Each row is a point on a landscape with many valleys, with its height.
A ball rolls from a point to the lowest of its 2 nearest points, and stops where none of them is lower. Distance is the straight distance between rows; heights are no part of it.
fuzo: [126  82 115  71 117 119 113 121  48 124  97 101  58 102  84  93 102  99
  44 141]  h=763
Pepu: [108  90  83  50 124 118 107 108  33  78 119  94  83 118 106 102  59  95
 109  80]  h=578
Kife: [102  86 109  63 102 100  98 133  69 109  94 131  95 100  76  73  72  87
  82 111]  h=127
kavir: [ 81  81 131 103  68 105  91 116 136 111  94 165 103  64  77  51 102  84
 100  99]  h=371
fela: [ 72 112  65  87  83  57 121  95  97  90 109 104 147 130 131 119 114  89
 123  62]  h=472
mopo: [123  77  76  79  82 104 121 112 152  93 126 138  81  40 137  74 122 113
  86 114]  h=441
zut: [ 91 165 101 115 126  99  58 106 123 133 117 106 113 164 117  90  95 117
  88 122]  h=257
munuk: [ 60 125  98  92 118  61  67 102 106 104  99  85 166  94  66 131  82  89
 142 130]  h=182
faz: [123 118  49  78 105  98 123 101 150  93  90  92  93  96 146 142 116 110
 103 107]  h=387
Tuvu: [ 81 129 133 113 117  83  76  98  51 121 106  67 116 139  69  90 107  98
  91 111]  h=98
zoku: [ 96 116  79  48 130  93  81 113  59  94 109  85  94 130 126 117  55 104
 104 107]  h=521
Genab: [125  96  90  63 111 111 133  78  15  77 115  92  87 140  98 118  71  96
 104  56]  h=632
Vuge: [ 97  80 105  97  68  99 104 120 151 105 107 153  88  44 110  65 132  94
  78 117]  h=405
lila: [ 68 100  99 119  83  47 105  65  84  89 107  96 133 129 120 109 101  92
 132  59]  h=436
Sulu: [ 82 158 116 129 112  96  58  77 105 130 101  96 100 138  84 108 114 107
  90 127]  h=189
Pulil: [110  75 109 136 115 127  97 116  94  78  93  70  75  66 108  94 115  97
 100 102]  h=396
Kofe: [ 92  86  94  50  80  94  99  76 121 101  94 145  65  61 105 103  76 106
 102 113]  h=522
kez: [173 120  67 133 106 103 150  57 151  81 147 125  78 120 176 120 128 123
  85  81]  h=822
geg: [ 74 108 121 104 126  85  55  87  91 108  94  71  99 112 115 107  82 110
 108 146]  h=392
vutuk: [ 80  66 151 129  54  92 113  55  79 120  80 103  96 119  47  82  92 101
  97  67]  h=256
bon: [ 82 109  84 121 101  89  86  87 148  91  98  73 132  89 125 127 139  97
 118 132]  h=213
Bupal: [ 78  38 134 117 117 102  74 116  80  79  91  84 115  60  90  67  58 100
 131 109]  h=401
rak: [ 72  85  95  90  53  59 141  72  94 102  98 131 118  98  93 103 144  78
  87  85]  h=427
dovum: [ 81  94  77  69  87  93 120 141 107  86  90 128 126  77  98  93 103  75
 116  82]  h=616
Vere: [115  87 121  93  65 105 122  60  94  97  92 129  65  80  84 104 102  91
 102  64]  h=493
Nakol: [ 76 129  90  96  67  75 131 100  97 121 103 126 142 116  83 111 159  72
  79  94]  h=460
melo: [100 164  80 137 144 111  71 113 141 116 106  78 114 143 116 111 107 111
  89 142]  h=350
Nunem: [138 114  56  49  94 102 132  63 118 113 117 121  59  90 133 138 114 120
  66 132]  h=380
dafe: [ 63 115 129 124 126  71  60  88  81  96 111  62 154  97  42 106  80 100
 138 114]  h=235
bobir: [116  98 107 100 128 121  79 156  82 102  98 107 107 103  81  68  77  91
  95  97]  h=117
rin: [121  71 100  99  71  68 140  36  94  81 132 112  82  83 143 110 134 101
  89  92]  h=274
momis: [110 136  97 139 108 135  82  96 136  93  97 124  66 100 112  92 108  98
 102  78]  h=559
bopa: [ 87  61 107 100 115  79  68 100 154 108 107  89 105  78 146  92 105 127
 101 181]  h=316
Kuv: [109  70 147 127  79 122 105  73  70 103 112  90  76 128  81  57  78 116
  99  53]  h=498
zun: [132  72 100  89  95 138 108 162  86  89  68  92 105  96  50  91  38  91
 110  62]  h=415
lomiz: [ 83  61 119 112  77 113 122 131  79  83  99 111 111  93  67  41  85  95
 114  45]  h=595
mivu: [104 106  55  78 108 103  96 148 136  83  94 115 114  80 129 103  97  97
 108 104]  h=570
gutup: [134  96  94 114 106 125 120  88 103  82  93  89  54  65 104 118 132  97
  75 101]  h=336
Zas: [ 67  71  99  83  80  85 135 134  72  88  79 128 126  90  65  71  90  83
 111  71]  h=620
lapa: [111 119  52  79 121  97  97 132 177 100  87 101 106 109 144 109  93 114
 111 117]  h=494
fusum: [134 115  63  97  86 105 134  86 115  72 116 128  88  98 137 125 119  86
 108  47]  h=598
Sok: [104  55 126 124 110 127  83 112  84  73  92  63  83  62  96  82  71 100
 123  88]  h=435
fumur: [109  99  59  75  94  87 133 102  91  79 122  95 111 119 155 115 109  90
 111  60]  h=531
tevit: [117  82  74 100  96 125 112 119 142  65 100 115  81  35 137  94 108  99
 112  92]  h=345
mepa: [101 142 131 116 114 106  73  84  58 134  97  77  82 143  73 113 107 101
  66 124]  h=144
Dut: [122 122  88 128 158 140  70 152  77  87 101  81  86 112 101  87  73 108
  89 100]  h=242
Geb: [110 149  74 128 102 125 101 123 130  98 100 120 104 111 116 100 133  84
  93  74]  h=549
gufe: [ 85  64 144 149 121 122  67 117  93  89 109  77 133  61  74  53  87 104
 133 112]  h=367
sela: [ 90 103  93 115  87  81  94  62 126  89  86  84  99  75 129 138 124  88
 119 102]  h=168
kefi: [118  75 116  97  96 120 107 160  70 109  69  94 132 103  17  94  71  91
  94  88]  h=343
dided: [107 130 134 139 112 114  83 122  63 121 115  64 140 144  21  66  97 113
 102  78]  h=289
Malu: [101  61 147 119  70 128 100 109 119 105  84 118  85  66  63  55  95  97
  95  91]  h=339
Zezit: [111 103 110  86  90 104 112  50  68  95 107 110  70 120 102 109  83  95
 109  60]  h=462
dedaf: [112 122 126 116  62 106 119  80  84 124  63  98 101 116  40 127 130  73
  80  65]  h=179
Ral: [110  76  80  90  84  72 129  47 112  81 106  90  87  75 151 145 123  97
 109  97]  h=220
suba: [ 60 111  92  87 102  67  81  89  98  82  83  85 126 100 108 129  67  94
 140  76]  h=188
femep: [ 83  74 160 158 102 117  71  82 112  94  94  61 122  56  45  86  92 102
 136 112]  h=324
puvit: [128  75 109 115  89 153 104 144  80  91  96  82  89 108  64  69  48 103
 111  39]  h=486
gal: [114 128 102 107 117 112  88  92  70 100 106  91  75 131 110 100  94  94
  97  64]  h=413
lili: [112 128  59 123 106  96 111 102 164  96  86  77 118 102 140 139 145 103
 110 116]  h=285
bada: [ 78 133 108 117 105  93  69 110 110 115 133 109 110 147 128  65  98 116
 103 102]  h=332
kivup: [ 85  73  92  96 101 102  84 109 134  70  97 105 100  46 130  96  82  94
 136  92]  h=281
Dov: [146 107  49  50 105 101 146  61 140  87 113 109  84  93 150 141 102 128
  96 112]  h=504
kal: [ 83  85  94 119 117  90  74 101 168 107 101  74 138  91 143 102 116 117
 131 154]  h=265
mavot: [ 79 117  81  83 117  76  86 132  87 108  92 106 162  99  71 119 104  75
 114 133]  h=132
gub: [111  93 136 138  65  87 127  63  75 106  80  98 103 120  67 116 117  81
  99  48]  h=219
gez: [ 97 123 122 111  78  96 119  98  70 129  80  91 127 120  19 105 133  78
  80 102]  h=228
Lezip: [ 68  76 118  80  69  88  98  59 112  99  97 148  66  74  92  86  65 103
 125  82]  h=520
Gebip: [149 103  56 130  98 100 138  91 131  82 131 109  93 105 166 110 138  98
  98  66]  h=685
Boze: [ 61  77 108  89  68  68 124  94  86 112 117 137 104 107 102  67 131 100
  74 120]  h=402
zuzug: [103 159  66 116 113 106  91 132 144 119 107 108 133 126 109 113 132  93
  92 118]  h=461
rad: [126 108  79  40  94 111 117  71 133  96 106 138  58  55 121 130  90 119
  88 124]  h=471
deri: [103 135 115 108 121 100  90 125  40 106 101  65 125 147  51  94  91 103
  96  71]  h=180
vipa: [ 76 113 145 149 114 102  57  73 100 107 114  62 132  82  56  91  97 101
 134 122]  h=282
Dud: [110  65  99  93  92 126 124 161  57  80 103  81 112 109  77  59  77  94
 111  45]  h=555
Pufa: [100 111  77  81  79  89 120 104 138 111  90 114 107  80 112 127 157  90
  76 133]  h=214
farap: [114 100  75 106 127 113  93  92 140  94  98  83  57  72 143 113 103 126
  77 157]  h=653
doz: [126  70 113  91  78  99 146  54  61  98 133 118  65  96 125  91 138 101
  69  91]  h=325
posom: [ 90  85 104  79 123  82  69  92 117 118 107  90  79 101 138 105  80 126
  91 174]  h=357
ver: [108 149  95 106 138 120  68 120  66 102  89  79  84 131  90 110  67 104
 101  77]  h=351
vita: [ 93 120  69  52  91  74 114 117 139 129  89 113 119 119 116 130 125  96
  82 138]  h=146
zem: [ 98 122  78  64 114  87  80 137 102 123  85 118 119 106  96 119  98  86
  82 140]  h=69
Teb: [ 63  91 100 103 109  89  72 103 113  68 101  79 132  83 122  96  77  99
 153  78]  h=231
Faf: [ 61  85  97  59  87  61  98  79  85  92  70 106 104  83  98 129  77  96
 123 108]  h=226
Tugap: [116 121 115 123  84 119  94  61 125 107  92 124  52  89 102 109 118  96
  90  77]  h=523
bilem: [110 109  61 110 143 119  85 128 157  89  94  88  84  95 147 109  86 124
 102 136]  h=582
Pifup: [123 103  90  98 130 119  92 130  75 111  97  89  69 106 111 101 111 106
  53 139]  h=729
kazit: [ 90 112  84  48 126  82  85  60  67  94 112  79  79 131 132 143  58 109
 112 120]  h=476
bez: [ 89  69 150 117  91 114  92 113  67 110  96  86 101 119  54  58  64 116
 104  83]  h=455
suvit: [ 97 112  84  88 135  90  73  79  85 106 107  55  84 130 146 125  89 122
 100 133]  h=431
fomik: [ 58  69  94  51  75  67 127  86  80  94  71 148  90  81  66 104  63  93
 117  93]  h=255
kab: [109  95  93 114 143 116  75 120 103 104  86  88  86  78 113 112 107 108
  69 168]  h=697
Bisat: [110  93 139 140  83 131  85 123  87 108 103  72 123 126  26  57  68 118
 110  58]  h=395
batu: [ 90  81 124  82 108  97  95  95  48 121 104  91  81 117  94  85 104 102
  61 137]  h=785
binun: [129 102  86  86  81 100 132  82 106 109  91 113  59  72 112 129 153  93
  58 118]  h=277
kopo: [ 66 114 104 127 104  72  75  89  96  98 124  81 139 130 129  82 107 111
 123  84]  h=393
zugin: [ 98  84 105  91  67  88 149  84  76 110 128 139  77 113 115  68 145  98
  59  84]  h=368
nud: [110  60 152 127  53 136 110  77 101 116  80  90  74  92  46  86  83 109
  87  76]  h=295
ranu: [106  98 121  95 101 103  96 127  61 129  80 100 131 112  25  93  96  85
  78 112]  h=284

Call two points neighbours if one is among the 2 nearest of the other. Go from one point of each pair to the other, from neighbour to neighbour, staying as low as possible. Name the highest point that can't be avoided.
bon, suba: Kofe
zem, bon: Nakol
bon, Nunem: Dov
dedaf, suba: mopo

Write out the way that a ball takes from each point below.
momis: Tugap > Vere > Zezit > gal > ver > Dut > bobir
kez: fusum > fumur > fela > lila > kopo > bada > zut
lomiz: Dud > puvit > zun > kefi > ranu > gez > dedaf
rak: Boze > zugin > doz > rin > Ral > sela
Bupal: gufe > femep > vipa > dafe > munuk > mavot > zem
Sok: Pulil > gutup > binun > Pufa > vita > zem
Vuge: kavir > Malu > nud > vutuk > gub > dedaf
